Each row is a point on a tangle of strands that fork and nearly touch. The rows are in no order.
In the rows, 128 means zero.
Two points are linked if the straight distance between their rows is under 98.8. Some points are linked to none.
J426: 149  112  104  152  109  116  146  171  115  96  157  168  80  134  132  84  148  109  102  124  150  130  108
J135: 156  116  178  129  154  146  154  148  121  114  106  150  169  127  102  163  140  138  122  114  142  111  164
J430: 166  106  109  102  114  118  129  126  108  128  109  133  137  85  163  98  196  138  102  109  97  117  178
J839: 114  134  141  143  129  129  127  88  171  158  120  131  162  89  132  87  136  126  145  156  122  120  161
J84: 156  104  143  107  137  171  106  95  124  102  124  157  129  107  165  170  96  145  136  164  99  126  105
J127: 73  153  120  187  127  166  90  125  121  115  119  98  107  188  130  113  114  140  136  139  140  129  87
J768: 127  129  97  96  117  106  165  141  134  145  112  158  141  140  126  87  119  105  115  109  162  123  119
J170: 93  126  85  132  121  129  134  128  156  145  143  148  122  153  116  72  152  130  149  116  104  153  128
J738: 172  119  185  131  120  150  146  114  101  98  149  114  116  135  147  170  93  128  103  119  116  119  95
J972: 83  81  110  148  126  173  91  109  148  109  148  121  114  125  150  102  105  115  159  162  95  124  123
J584: 110  153  108  104  126  149  149  117  155  127  100  149  157  166  170  161  149  133  128  117  126  139  119
J540: 139  79  160  97  131  150  129  132  122  124  147  149  122  135  126  116  80  100  113  149  95  114  100
J716: 148  141  145  143  140  108  160  106  113  129  106  175  125  139  125  172  105  169  129  148  136  133  125
J262: 94  153  131  148  146  89  138  112  123  143  92  160  120  164  100  148  148  133  134  127  153  115  180
J202: 173  115  196  118  138  137  135  89  91  130  141  121  128  99  148  142  110  144  102  134  86  109  131
J893: 156  120  57  148  117  86  128  129  129  87  158  105  116  81  97  111  154  126  114  95  131  149  156
J884: 144  118  124  146  152  119  126  115  92  113  91  177  134  117  119  136  101  141  116  150  121  111  157
J730: 151  148  131  83  136  122  131  113  143  164  89  130  159  141  95  125  121  137  116  105  96  138  147
J669: 87  131  120  185  106  118  120  130  152  138  187  103  99  119  136  75  156  98  141  133  138  136  122
J718: 147  131  123  95  113  66  159  165  136  141  116  142  112  121  132  149  146  97  95  133  142  104  181
J756: 169  179  181  127  144  130  121  115  127  137  140  141  129  116  159  146  128  104  115  132  158  122  95
J591: 138  116  122  120  121  154  132  90  131  106  105  146  152  122  164  161  97  140  109  161  81  122  141
J505: 180  134  170  89  144  113  104  116  98  176  105  164  151  88  132  139  132  168  121  147  109  131  137
J710: 111  109  78  105  146  120  111  119  104  143  138  139  128  91  162  81  103  124  145  136  105  121  120
J67: 85  121  121  141  97  119  119  99  122  145  137  124  142  131  118  115  175  109  114  132  99  134  205
J370: 108  108  101  165  91  83  159  101  184  126  164  129  119  93  101  101  168  124  146  140  141  142  164
J106: 128  139  104  103  157  148  85  160  136  137  126  164  131  133  118  114  112  114  142  150  125  143  96
J376: 96  158  86  126  110  101  153  119  157  127  122  143  117  150  172  128  156  88  111  133  161  121  137
J712: 126  129  173  113  117  167  130  70  123  144  136  139  173  121  158  163  151  161  135  148  90  143  124
J235: 78  138  123  160  137  98  158  131  163  122  118  102  84  171  137  131  189  122  151  118  145  98  157
J758: 113  143  180  146  148  126  161  101  131  144  134  75  154  125  127  122  108  121  134  97  153  106  123
J210: 146  203  115  112  139  119  128  115  135  131  106  73  121  152  94  174  116  164  140  117  154  158  101
J450: 192  134  143  119  137  144  123  197  150  107  106  140  112  123  127  116  122  124  103  131  147  120  81
J859: 120  141  147  141  117  137  153  96  135  118  108  157  175  138  125  143  113  92  110  133  166  111  155
J969: 168  136  146  92  131  140  99  159  121  157  107  175  145  130  142  139  120  138  133  97  151  146  66
J647: 117  162  120  127  148  90  163  109  128  141  97  101  106  151  152  161  122  145  121  129  122  112  148
J29: 57  107  130  184  108  152  143  124  147  120  122  97  143  165  148  123  105  114  135  135  140  111  132
J309: 163  122  118  125  136  76  166  144  164  138  123  155  96  89  137  91  153  131  129  145  129  113  152
J166: 113  157  95  104  125  148  125  138  148  123  109  107  123  158  134  105  95  132  111  163  126  148  55
J592: 175  99  158  107  151  167  79  149  118  102  120  160  103  119  155  168  118  148  130  138  94  133  96
J773: 128  163  172  129  157  127  135  98  85  152  154  77  135  123  124  147  103  153  150  90  139  133  102
J870: 68  150  103  149  103  100  132  122  143  153  141  113  103  159  154  119  144  105  124  141  113  133  150
J914: 127  115  76  144  116  93  114  107  123  111  192  105  138  58  125  118  163  118  131  98  140  160  145
J366: 134  102  98  92  137  110  151  184  141  141  114  141  152  95  125  135  142  135  134  133  112  129  174
J300: 89  166  130  147  153  107  133  111  133  144  87  101  128  184  100  142  152  142  146  86  161  117  151
J964: 122  121  156  85  125  166  101  69  106  143  134  135  169  135  130  126  104  114  119  109  105  130  112
J906: 105  134  182  181  126  155  126  106  138  122  134  79  115  166  105  149  91  138  127  140  96  125  118
J156: 145  195  131  114  138  111  121  115  137  145  122  118  107  144  164  125  137  105  102  127  136  128  103
J22: 87  119  137  120  121  157  145  140  122  107  132  109  146  159  131  151  71  110  114  157  137  126  90
J952: 94  108  75  152  82  143  74  118  143  113  173  86  129  119  99  92  118  82  138  126  116  152  134
J14: 124  125  125  116  132  86  158  118  188  138  110  142  120  126  93  111  192  115  157  129  143  104  177
J428: 99  131  158  138  134  158  102  94  114  148  120  123  166  135  111  118  155  129  125  128  87  123  178
J683: 125  170  132  161  154  99  123  104  120  146  117  134  89  149  111  84  137  132  128  115  129  118  138
J340: 107  132  134  164  154  124  116  105  86  117  122  93  109  137  125  118  66  127  120  134  134  106  118
J843: 166  69  125  106  111  119  116  149  98  131  127  159  133  58  165  94  183  155  117  134  92  121  166
J760: 82  111  110  116  140  163  97  106  127  128  131  128  122  150  155  122  85  129  144  150  89  130  89
J182: 132  163  131  121  124  127  132  111  91  117  133  107  127  132  120  190  69  140  125  152  161  144  89
J132: 166  136  143  106  136  148  130  125  81  124  118  118  140  123  138  200  129  188  132  95  102  144  120
J134: 108  155  102  156  145  125  134  175  124  106  157  90  79  146  147  97  165  115  117  122  118  130  120
J203: 152  140  104  97  137  107  147  136  133  145  93  148  116  127  197  118  162  150  121  90  124  118  120
J979: 172  137  136  146  161  112  140  163  124  104  115  123  93  111  143  124  150  119  105  119  115  101  169
J55: 160  104  137  122  162  158  97  163  125  98  134  144  116  104  135  137  126  118  126  154  84  118  143
J129: 84  120  68  157  68  109  106  115  152  125  169  110  143  112  112  114  131  89  131  136  151  154  145
J933: 123  144  102  170  114  121  138  125  144  94  103  143  108  166  104  108  137  105  103  136  135  123  157
J661: 83  115  113  193  120  141  103  165  152  108  147  98  107  124  96  85  117  116  146  184  163  120  112
J47: 125  100  102  149  125  158  146  141  139  82  131  124  128  130  144  109  156  116  113  117  92  120  165
J474: 139  140  142  143  165  125  133  174  132  128  134  111  96  147  93  100  112  128  118  146  98  132  126
J774: 135  107  115  110  155  123  171  154  150  132  90  158  161  116  129  136  132  165  145  134  126  118  146
J866: 101  116  137  147  154  175  84  93  118  107  130  108  109  149  129  158  82  159  168  150  110  137  85
J941: 90  149  163  153  154  131  152  147  160  136  123  86  131  161  119  168  129  151  154  139  142  132  119
J444: 81  91  124  157  113  162  129  122  131  91  127  106  141  149  119  116  73  89  118  157  139  105  117
J369: 96  131  85  132  89  80  166  131  160  111  152  145  102  151  124  141  185  92  119  131  156  134  160
J769: 127  173  157  131  113  159  107  78  123  143  151  105  152  132  110  180  114  154  166  125  124  165  110
J694: 112  172  130  134  134  131  106  153  156  143  152  121  140  123  123  118  169  75  133  126  156  139  140
J982: 132  119  101  129  114  124  131  112  137  123  125  164  128  102  174  122  135  122  111  172  84  124  162
J209: 217  128  181  102  102  119  122  124  93  142  122  132  116  91  136  172  102  169  122  98  124  138  95
J627: 161  106  187  75  96  103  150  127  91  169  84  150  164  112  157  163  151  164  99  91  140  122  133
J42: 101  107  89  132  118  114  115  144  98  119  166  146  122  106  121  122  136  107  131  134  111  142  160
J99: 172  163  150  119  138  93  155  114  121  144  103  116  115  148  82  133  82  144  107  123  145  127  106
J955: 163  145  127  75  122  116  158  152  159  137  86  123  131  172  133  133  140  129  102  80  157  122  98
J74: 123  73  93  126  81  95  146  99  114  119  187  150  145  78  129  119  173  138  108  131  96  157  162
J886: 76  152  140  143  143  114  147  140  153  156  143  124  116  157  145  126  139  125  142  146  123  130  121
J733: 127  176  120  127  135  110  133  116  114  128  116  112  108  148  163  155  100  132  109  139  132  134  100
J936: 117  158  153  156  86  147  98  67  131  148  132  79  147  141  103  174  76  143  153  134  133  151  118
J439: 170  93  168  89  119  159  86  148  107  114  125  163  107  120  162  186  91  142  129  123  135  136  63
J303: 152  124  106  92  121  121  96  176  123  147  146  148  116  116  138  116  162  114  114  109  81  150  144
J28: 131  143  122  121  160  166  111  98  103  108  129  91  151  103  163  170  92  155  163  114  137  131  89
J687: 121  149  137  137  137  126  179  152  136  98  114  110  118  167  144  140  136  118  95  132  171  109  105
J371: 160  152  133  110  115  165  118  103  125  109  134  117  114  171  121  142  95  150  120  120  111  155  51
J296: 101  140  115  162  125  118  70  143  114  133  145  77  99  134  87  80  96  90  122  148  132  125  136
J407: 120  102  114  127  120  128  116  87  109  142  152  120  145  86  116  52  141  119  131  114  96  123  159
J238: 176  131  122  94  129  125  116  151  112  129  90  153  126  138  120  182  73  164  119  138  117  151  95
J24: 169  105  156  94  105  90  129  160  103  161  66  161  116  116  158  137  133  163  94  87  110  119  138
J85: 167  104  176  82  104  153  127  137  103  137  88  151  186  118  156  171  158  147  100  93  129  124  137
J904: 87  134  99  139  96  126  118  109  150  130  135  124  156  111  140  111  108  70  126  151  150  127  150
J150: 123  137  144  111  129  158  106  92  75  119  127  147  171  129  142  204  112  137  129  129  136  136  125
J847: 162  114  97  113  81  117  122  155  143  108  108  187  127  129  135  129  141  92  87  126  126  132  152
J413: 142  128  98  118  137  77  177  152  182  133  126  127  82  127  108  91  170  131  146  131  127  117  145
J283: 160  114  160  94  125  160  131  116  119  120  102  147  203  115  120  154  134  128  109  115  132  119  157
J41: 137  134  109  101  136  114  148  170  133  141  130  126  133  118  132  91  104  99  113  135  172  119  95
J363: 131  115  92  119  107  71  153  130  117  125  146  134  117  92  144  136  180  108  111  117  133  121  196
J649: 165  148  98  105  95  81  132  158  140  129  123  155  102  132  126  126  138  81  78  134  132  130  154
J604: 137  116  85  92  110  93  162  158  145  134  140  142  124  126  111  89  173  106  120  76  152  139  132
J355: 101  149  113  125  140  159  150  114  159  122  112  95  152  146  175  133  133  134  137  116  128  129  105
J788: 162  128  105  119  115  155  105  123  127  98  104  183  144  124  166  124  142  106  103  118  132  124  130
J32: 140  74  143  111  108  143  142  143  107  125  142  170  123  135  148  100  121  112  105  116  92  112  122
J881: 155  147  144  104  152  140  141  158  101  125  132  90  130  137  110  192  105  173  147  108  122  156  98
J887: 143  172  159  137  122  104  188  101  149  121  133  68  110  134  113  178  126  161  155  131  183  130  105
J270: 80  143  148  124  136  102  138  123  148  157  111  101  154  131  121  166  170  110  139  137  132  108  205
J425: 144  106  122  99  114  121  98  187  110  142  136  194  129  98  159  130  130  91  121  132  155  127  110
J306: 94  83  88  178  103  118  99  113  152  119  181  124  129  80  94  114  141  138  162  153  103  158  156
J892: 79  133  92  160  88  90  121  112  154  139  141  93  104  146  113  126  166  106  126  122  113  131  193
J157: 103  100  115  116  149  130  125  118  98  148  107  161  166  101  124  107  164  161  146  153  105  129  181
J842: 136  154  164  116  127  111  170  125  108  142  126  121  128  177  88  146  94  139  113  105  165  137  86
J124: 131  151  129  146  131  129  174  75  135  133  114  102  120  146  124  160  125  207  168  108  111  147  117
J948: 146  66  102  121  79  101  116  129  98  102  192  161  143  79  99  135  147  106  98  105  127  159  138
J657: 94  101  146  126  168  160  75  103  110  126  128  165  127  127  101  143  91  126  159  172  117  129  135
J317: 169  120  151  113  154  129  132  134  119  142  128  145  95  130  148  112  97  168  132  127  92  133  64
J878: 130  101  140  94  152  153  128  129  84  142  122  154  162  114  167  139  126  154  132  105  111  122  116
J920: 149  117  80  113  128  124  105  181  149  124  134  180  99  116  120  103  131  120  136  166  120  153  108
J621: 119  140  122  157  154  122  85  123  83  104  125  135  88  137  124  127  84  105  113  160  129  111  130
J875: 139  170  171  145  112  158  131  50  142  125  127  136  152  131  135  172  144  155  137  140  122  145  133
J532: 135  125  111  125  144  155  150  89  121  116  89  129  153  142  123  148  106  188  143  109  101  140  120
J857: 123  164  120  120  126  148  132  105  142  132  116  89  124  177  116  119  96  152  123  113  108  155  66
J698: 109  158  144  160  139  153  103  90  135  130  107  138  148  144  131  136  147  140  139  132  112  128  153
J212: 94  152  151  147  132  144  119  136  151  149  138  34  123  133  149  115  92  128  136  148  124  120  82
J152: 108  170  115  134  133  77  123  129  180  143  101  104  110  138  93  132  170  96  148  136  169  110  173
J803: 135  168  136  119  144  83  181  95  149  127  101  105  104  138  152  181  139  168  153  124  164  110  113
J973: 161  127  145  144  149  157  113  130  133  99  133  142  117  132  109  76  109  93  117  130  145  116  94
J90: 109  128  188  135  116  128  176  85  133  157  145  137  162  141  125  163  101  145  139  145  134  131  115
J523: 78  124  105  140  120  113  186  144  161  112  126  105  99  178  127  91  163  118  130  113  150  114  127
J20: 166  166  146  118  108  134  184  116  129  109  151  81  131  122  132  181  119  146  141  115  185  139  85
J905: 149  94  135  107  107  120  105  183  95  119  127  168  92  128  173  120  103  107  94  123  137  120  77
J260: 97  123  124  170  139  150  116  157  172  120  152  93  136  110  120  111  160  113  159  137  109  131  168
J496: 113  133  79  163  114  93  137  147  147  112  123  93  112  108  105  99  95  110  122  172  147  123  153
J801: 100  121  71  142  114  74  149  152  124  125  190  90  102  119  106  97  160  119  126  97  153  156  110
J121: 84  145  151  167  112  134  87  151  168  175  127  43  135  145  129  125  102  124  138  160  152  111  109
J91: 181  133  175  104  109  124  187  105  135  138  133  117  115  142  143  158  139  182  131  84  115  137  95
J547: 144  97  164  100  123  109  172  173  140  163  117  180  124  140  155  136  139  154  122  114  112  125  109
J958: 113  98  151  96  163  168  89  116  104  113  144  153  112  147  115  172  83  130  156  149  136  141  83
J913: 93  92  134  133  170  155  106  128  100  131  126  162  160  99  114  129  127  149  163  165  108  121  160
J538: 166  134  139  120  132  167  117  166  146  82  123  124  112  139  118  114  105  117  99  168  143  119  63
J396: 111  134  143  153  123  176  103  89  103  100  149  75  105  147  107  154  79  165  170  131  144  141  59
J488: 88  155  148  157  93  134  95  94  155  175  123  72  154  160  127  135  81  115  131  134  146  123  117
J899: 128  96  106  105  112  138  118  115  125  123  140  145  171  83  136  104  99  75  121  144  134  114  151
J206: 131  144  135  165  172  166  121  144  120  90  125  147  118  149  143  144  135  139  137  138  130  127  104
J118: 126  108  105  107  125  118  122  111  109  143  129  182  127  90  184  111  116  125  125  162  109  119  128
J489: 137  129  182  149  139  160  160  116  116  106  138  98  135  151  115  168  111  143  124  115  107  126  123
J193: 94  103  100  166  111  112  110  95  101  122  195  111  134  74  134  103  181  123  141  103  122  144  165
J579: 167  86  90  112  96  105  129  174  127  107  160  147  133  71  128  127  155  104  106  102  141  141  148
J984: 130  101  107  116  131  139  91  149  115  94  165  127  97  105  132  107  98  70  113  166  129  116  113
J514: 144  125  168  102  138  111  186  163  139  142  125  129  120  147  151  164  127  156  120  116  129  126  102
J314: 153  142  141  104  111  115  131  98  74  143  154  137  124  109  130  188  73  160  147  141  140  151  97
J51: 137  136  109  167  173  138  116  149  124  105  131  163  112  107  143  103  163  135  152  134  125  126  138
J64: 108  135  161  89  139  125  145  133  127  165  111  136  176  135  116  177  155  138  126  139  112  135  178
J521: 132  64  100  94  128  149  70  102  89  107  165  165  104  90  125  83  128  93  128  119  115  122  133
J336: 143  96  83  113  114  132  129  162  126  114  157  157  150  96  110  88  148  97  134  94  162  142  121
J714: 164  87  105  113  102  88  122  161  113  132  173  156  113  47  155  114  167  125  122  122  113  138  149
J109: 136  76  124  116  111  130  156  150  125  130  147  180  135  123  129  84  166  131  121  108  104  126  142
J455: 163  113  152  111  162  151  115  124  109  128  110  159  164  109  91  137  89  141  146  129  145  119  107
J185: 123  147  106  160  119  135  105  129  111  91  124  157  101  161  132  131  116  87  93  157  135  124  133
J321: 172  132  147  133  162  124  136  152  99  113  104  124  109  137  139  133  125  145  101  92  111  113  131
J671: 111  99  139  105  127  101  183  153  141  156  140  165  116  135  149  118  181  140  133  122  100  122  152
J266: 177  101  168  105  153  135  114  165  81  119  117  131  116  120  126  131  81  122  104  97  132  105  101
J223: 102  152  144  176  133  109  116  106  187  164  100  81  124  136  128  109  137  143  159  127  152  104  149
J447: 76  156  106  162  138  141  99  147  128  123  105  124  115  181  103  131  101  145  131  171  145  142  95
J268: 96  109  97  162  86  78  156  113  173  100  185  121  113  126  96  150  195  112  127  116  156  154  157
J650: 140  145  159  100  136  119  162  108  172  142  93  115  146  156  99  172  143  134  124  123  116  126  158
J765: 97  132  149  162  140  166  139  101  109  122  125  98  152  157  104  142  92  161  163  100  158  138  87
J741: 123  115  73  118  108  144  92  158  136  98  162  97  126  128  79  89  121  82  118  120  112  159  120
J808: 176  135  161  114  146  93  161  121  157  148  94  178  115  105  145  130  157  158  126  142  132  111  140
J668: 75  108  75  198  110  132  69  128  114  123  138  108  123  133  101  108  129  124  154  123  135  128  174
J829: 93  147  90  102  121  127  116  127  143  152  126  105  131  139  153  110  90  111  122  156  94  142  103
J732: 116  138  102  111  127  128  135  172  148  119  132  81  131  150  105  116  146  92  105  103  111  132  162
J848: 95  133  136  113  147  103  167  106  143  128  103  129  120  169  141  145  209  122  144  94  138  89  164
J456: 119  121  152  130  139  122  145  95  146  157  134  117  145  90  149  100  87  120  136  158  111  105  128
J546: 152  115  143  76  121  142  120  123  109  150  112  165  160  135  115  172  87  160  122  134  93  154  108
J825: 143  62  107  82  128  134  74  159  91  122  124  178  98  100  157  126  116  131  126  136  86  125  124
J215: 151  109  121  137  141  107  114  107  90  135  137  150  108  88  121  68  138  124  118  124  101  116  163
J427: 110  138  164  90  154  102  141  132  102  183  123  155  157  133  127  137  178  137  128  111  128  126  163
J797: 131  120  163  104  140  154  91  101  118  137  139  124  130  147  92  117  75  99  123  139  104  128  103
J934: 170  128  186  112  129  130  175  85  121  146  122  132  146  139  123  122  122  162  123  83  131  124  102
J559: 167  114  117  135  126  139  126  138  139  110  143  166  141  99  97  70  137  90  124  114  150  119  138
J589: 140  67  123  78  127  131  64  138  69  131  143  168  112  83  146  114  132  97  116  124  113  114  141
J265: 118  178  126  132  138  119  142  106  123  134  101  97  144  167  97  186  120  162  145  99  164  145  130
J475: 188  102  153  124  136  135  82  175  120  114  139  163  94  91  135  110  134  101  119  135  102  115  132
J562: 112  133  135  184  107  105  107  114  180  164  114  67  114  141  101  83  142  121  141  119  128  101  181
J390: 189  104  185  101  112  124  116  162  99  145  95  144  121  118  137  156  109  165  109  82  111  131  97
J356: 96  129  115  180  93  109  129  87  180  150  130  139  135  118  117  90  161  110  155  149  150  122  181
J332: 147  126  174  118  143  125  149  80  97  141  115  102  159  101  148  134  139  158  109  124  103  107  159
J162: 104  155  162  174  87  148  121  107  135  129  134  51  126  171  90  177  88  156  139  140  149  146  104
J4: 113  127  157  141  153  139  157  139  146  144  157  147  115  141  157  94  126  127  141  145  120  123  79
J504: 176  142  165  122  142  117  133  140  139  138  122  165  130  95  165  142  129  118  113  145  139  113  126
J60: 124  170  152  172  157  166  93  106  129  100  119  126  134  142  130  158  131  127  145  139  142  131  117
J533: 100  155  87  171  119  114  113  127  150  129  85  66  117  142  120  115  91  125  114  153  161  110  149
J344: 152  107  153  109  101  139  111  167  116  125  115  174  112  123  203  161  113  128  104  123  125  126  77
J362: 130  153  103  120  147  127  125  184  128  112  125  97  104  157  127  121  132  112  100  126  111  133  124
J851: 141  123  87  100  128  116  110  166  111  117  132  133  116  111  117  98  77  84  107  159  156  120  103
J242: 129  143  83  134  92  85  141  155  140  111  158  120  78  138  125  106  130  86  85  160  116  142  134
J954: 150  154  138  95  153  149  132  143  116  147  124  137  160  140  122  141  114  140  144  88  166  150  65
J347: 149  166  160  96  140  127  147  92  124  162  124  137  160  122  136  174  159  171  158  102  143  145  123
J630: 160  118  116  107  98  124  155  164  149  123  110  155  110  136  187  97  148  119  96  94  122  120  102
J571: 171  139  148  133  161  143  155  102  138  115  94  126  157  119  121  106  128  148  132  89  148  105  123
J798: 72  116  97  177  82  92  120  132  176  177  127  88  126  131  109  84  121  118  154  141  181  112  145
J466: 108  119  153  81  136  97  171  119  140  159  122  140  129  137  152  132  212  132  131  110  120  102  162
J137: 94  151  119  125  129  99  136  111  137  159  99  97  142  127  133  153  107  123  121  145  118  117  175
J180: 124  108  160  102  130  180  91  81  85  109  155  145  141  130  113  199  92  138  156  131  133  146  94
J836: 136  149  122  105  144  127  119  174  134  133  105  146  132  143  110  163  89  122  113  165  131  145  108
J653: 72  132  88  158  95  141  146  156  143  97  126  75  111  167  120  80  132  117  102  134  155  119  109
J734: 115  96  110  96  154  128  120  155  100  153  152  133  141  93  122  78  107  112  150  115  118  121  121
J249: 134  125  62  163  111  92  140  149  142  87  142  84  95  121  81  111  144  118  117  128  131  141  168
J10: 135  123  159  124  151  132  165  130  146  130  134  94  159  97  140  129  81  113  133  145  140  112  114
J841: 138  83  166  88  133  156  94  140  104  146  129  204  161  115  123  137  145  129  125  154  111  130  135
J243: 124  112  119  124  124  80  156  116  132  119  129  138  133  95  104  128  203  117  131  131  150  109  217
J394: 97  107  74  174  109  136  110  160  146  75  167  107  99  113  94  104  132  110  137  169  146  143  115
J926: 142  156  99  150  130  88  120  95  121  128  119  141  101  113  123  80  160  115  117  115  127  118  173
J637: 146  123  104  141  124  119  132  174  168  114  173  138  109  100  115  106  163  102  137  153  125  146  132
J888: 114  170  128  165  142  109  134  124  169  137  93  70  118  129  119  110  112  130  133  145  169  104  127
J307: 184  142  131  115  102  164  133  108  86  101  148  114  112  112  141  185  127  183  159  100  115  156  105
J990: 154  154  134  143  154  99  153  131  158  99  92  128  104  137  141  157  172  118  120  122  139  93  180
J623: 94  122  163  138  127  143  90  105  124  158  144  121  143  130  92  102  106  93  134  144  98  125  157
J315: 142  148  138  141  160  128  161  124  144  135  128  127  105  137  141  86  110  156  137  144  135  124  62
J536: 178  179  132  113  92  129  170  122  104  119  155  105  100  142  117  175  131  165  146  98  173  157  78
J147: 162  92  123  94  92  114  128  158  139  151  104  200  129  120  132  98  195  147  116  94  113  138  150
J531: 134  154  170  115  165  120  113  120  85  166  144  141  129  132  118  142  113  156  139  116  116  142  105
J40: 88  129  103  135  123  83  130  136  110  159  176  97  121  105  100  89  152  100  137  88  139  143  160
J6: 107  148  139  158  138  136  154  113  152  123  118  107  127  147  121  105  85  154  143  163  177  124  60
J570: 92  141  57  157  115  106  138  148  165  116  132  146  101  150  105  99  169  134  151  142  144  156  133
J796: 133  151  163  145  159  127  148  87  105  121  99  101  154  121  123  177  155  166  128  111  138  110  176
J460: 141  109  157  141  175  143  107  162  103  111  141  128  103  129  93  121  114  121  130  137  86  115  142
J110: 69  117  92  185  99  149  132  130  149  107  131  77  133  153  144  103  145  109  131  107  138  116  157
J278: 146  121  136  106  140  119  148  103  108  132  112  121  153  98  171  99  167  127  104  104  120  95  174
J441: 164  134  156  124  113  125  157  133  100  121  119  176  136  138  141  200  117  167  135  117  166  136  97
J666: 138  121  123  143  134  126  134  147  156  122  175  125  130  94  119  102  195  115  147  121  111  138  165
J214: 119  133  118  151  130  99  161  150  129  116  112  171  106  168  99  132  148  121  116  134  146  119  166
J149: 101  92  120  135  100  138  92  97  122  141  167  116  145  103  87  74  114  83  133  123  102  129  159
J790: 120  134  150  117  140  161  100  65  122  127  143  111  148  99  162  151  80  124  159  139  140  129  85
J298: 188  124  153  119  79  154  155  109  96  108  135  167  129  126  135  195  127  183  149  108  142  155  99
J52: 147  105  119  111  136  114  118  129  81  131  93  168  154  92  133  132  134  139  108  148  121  112  181
J539: 86  159  107  142  132  149  123  126  155  136  105  44  139  143  166  131  108  146  140  131  126  126  103
J458: 138  142  123  100  144  124  149  88  119  135  83  126  144  134  181  133  175  160  122  86  118  108  145
J365: 97  153  142  150  136  173  81  128  125  104  146  93  104  165  130  116  110  95  117  157  133  123  77
J850: 169  117  123  95  128  165  95  147  118  113  96  164  164  118  148  132  116  105  118  95  150  121  100
J580: 171  133  159  82  125  133  103  77  96  163  124  146  162  92  120  158  103  166  132  147  95  144  119
J326: 76  124  88  162  146  156  71  148  103  108  141  118  125  134  117  113  131  105  159  126  146  134  135
J169: 119  154  142  123  169  148  123  179  129  123  120  97  138  145  100  164  104  142  143  143  137  146  98
J259: 86  125  128  170  121  146  123  155  191  143  123  95  137  145  110  122  129  127  153  156  98  133  160
J230: 149  111  107  114  119  136  144  141  115  112  84  178  126  167  124  122  98  142  99  112  117  123  109
J577: 171  75  162  109  86  138  118  147  113  130  90  178  133  107  171  112  140  139  92  100  100  111  129
J231: 110  130  140  132  149  144  122  137  103  127  154  112  133  121  168  122  132  92  123  118  119  114  133
J411: 117  60  103  104  129  162  77  134  113  86  164  146  86  123  113  109  112  84  124  139  98  123  133
J136: 126  186  150  133  132  111  154  111  166  140  114  38  120  142  121  133  118  145  133  131  182  119  83
J154: 145  132  133  122  130  167  109  109  108  114  112  165  132  183  126  140  113  135  107  106  102  143  95
J417: 87  174  99  164  125  108  107  163  156  130  128  99  124  127  110  128  153  84  135  159  188  127  153
J607: 85  142  118  168  134  144  124  154  148  121  109  115  123  152  94  92  98  136  135  182  179  121  85
J429: 83  132  136  121  148  107  133  127  105  174  141  129  152  121  124  103  161  116  149  100  142  118  160
J890: 88  132  118  158  129  143  131  139  169  140  96  89  131  180  91  109  124  145  145  119  107  131  147
J915: 125  120  115  118  135  143  142  136  163  137  105  179  157  141  110  131  124  154  141  153  95  140  143
J976: 127  116  135  109  165  134  115  139  65  117  126  96  132  123  126  145  72  122  121  112  116  113  122
J753: 87  124  116  139  141  177  83  157  117  96  159  110  108  164  120  102  136  88  133  126  120  129  101
J898: 133  146  92  95  127  130  125  133  130  130  106  112  142  144  117  116  153  111  107  82  99  132  173
J104: 102  133  119  117  113  127  149  115  154  159  131  157  146  159  104  75  135  101  130  115  132  136  129
J634: 144  139  96  130  163  154  85  128  118  119  116  158  139  107  129  98  170  133  142  115  109  131  151
J516: 195  156  169  103  125  89  153  112  120  147  118  113  122  109  115  163  88  149  105  123  126  130  120
J111: 92  114  153  137  139  156  102  85  146  153  134  89  161  103  137  126  70  130  169  152  131  118  103
J93: 117  85  88  179  102  109  125  126  144  90  192  123  104  95  91  110  125  119  131  156  120  160  120
J633: 157  107  116  146  125  128  157  159  128  94  126  152  103  126  173  89  142  117  101  106  146  104  110
J101: 106  117  127  145  144  159  140  125  151  121  101  128  149  163  87  127  94  159  148  135  100  138  125
J467: 121  127  63  146  121  91  136  146  154  110  149  147  104  138  91  112  195  139  148  100  135  160  154
J462: 119  77  165  105  148  150  113  136  88  131  153  171  153  88  145  143  131  111  129  164  116  107  153

Follow the links from the first point to the second, and from the first to the third. Name the last point that the two ways share.
J505 / J28 / J366: J836
J546 / J716 / J839: J169
J630 / J104 / J24: J278
J456 / J841 / J976: J870
J111 / J51 / J979: J428
J104 / J450 / J67: J336
J193 / J730 / J235: J64
J344 / J571 / J60: J671
J926 / J753 / J10: J870
J738 / J666 / J621: J428

A fork is a point with three links, a tip a point with one. Leave the first point through the second and follow the links. Name the first fork or tip that comes.
J444 / J29: J466
J157 / J52: J169
J733 / J156: J14
J210 / J265: J266
J132 / J307: J913
J101 / J890: J836
J836 / J106: J101
J825 / J589: J768

A fork is a point with three links. Follow the links from the first point to the second and name the forks in between, in order.
J851 / J738: J768, J336, J579, J278, J332
J132 / J547: J169, J886, J870, J428, J623, J797, J32, J109, J671
J579 / J825: J336, J768
J630 / J215: J278, J332, J936, J875, J698, J428, J623, J149
J332 / J570: J278, J579, J336, J768
J206 / J941: J698, J428, J870, J886
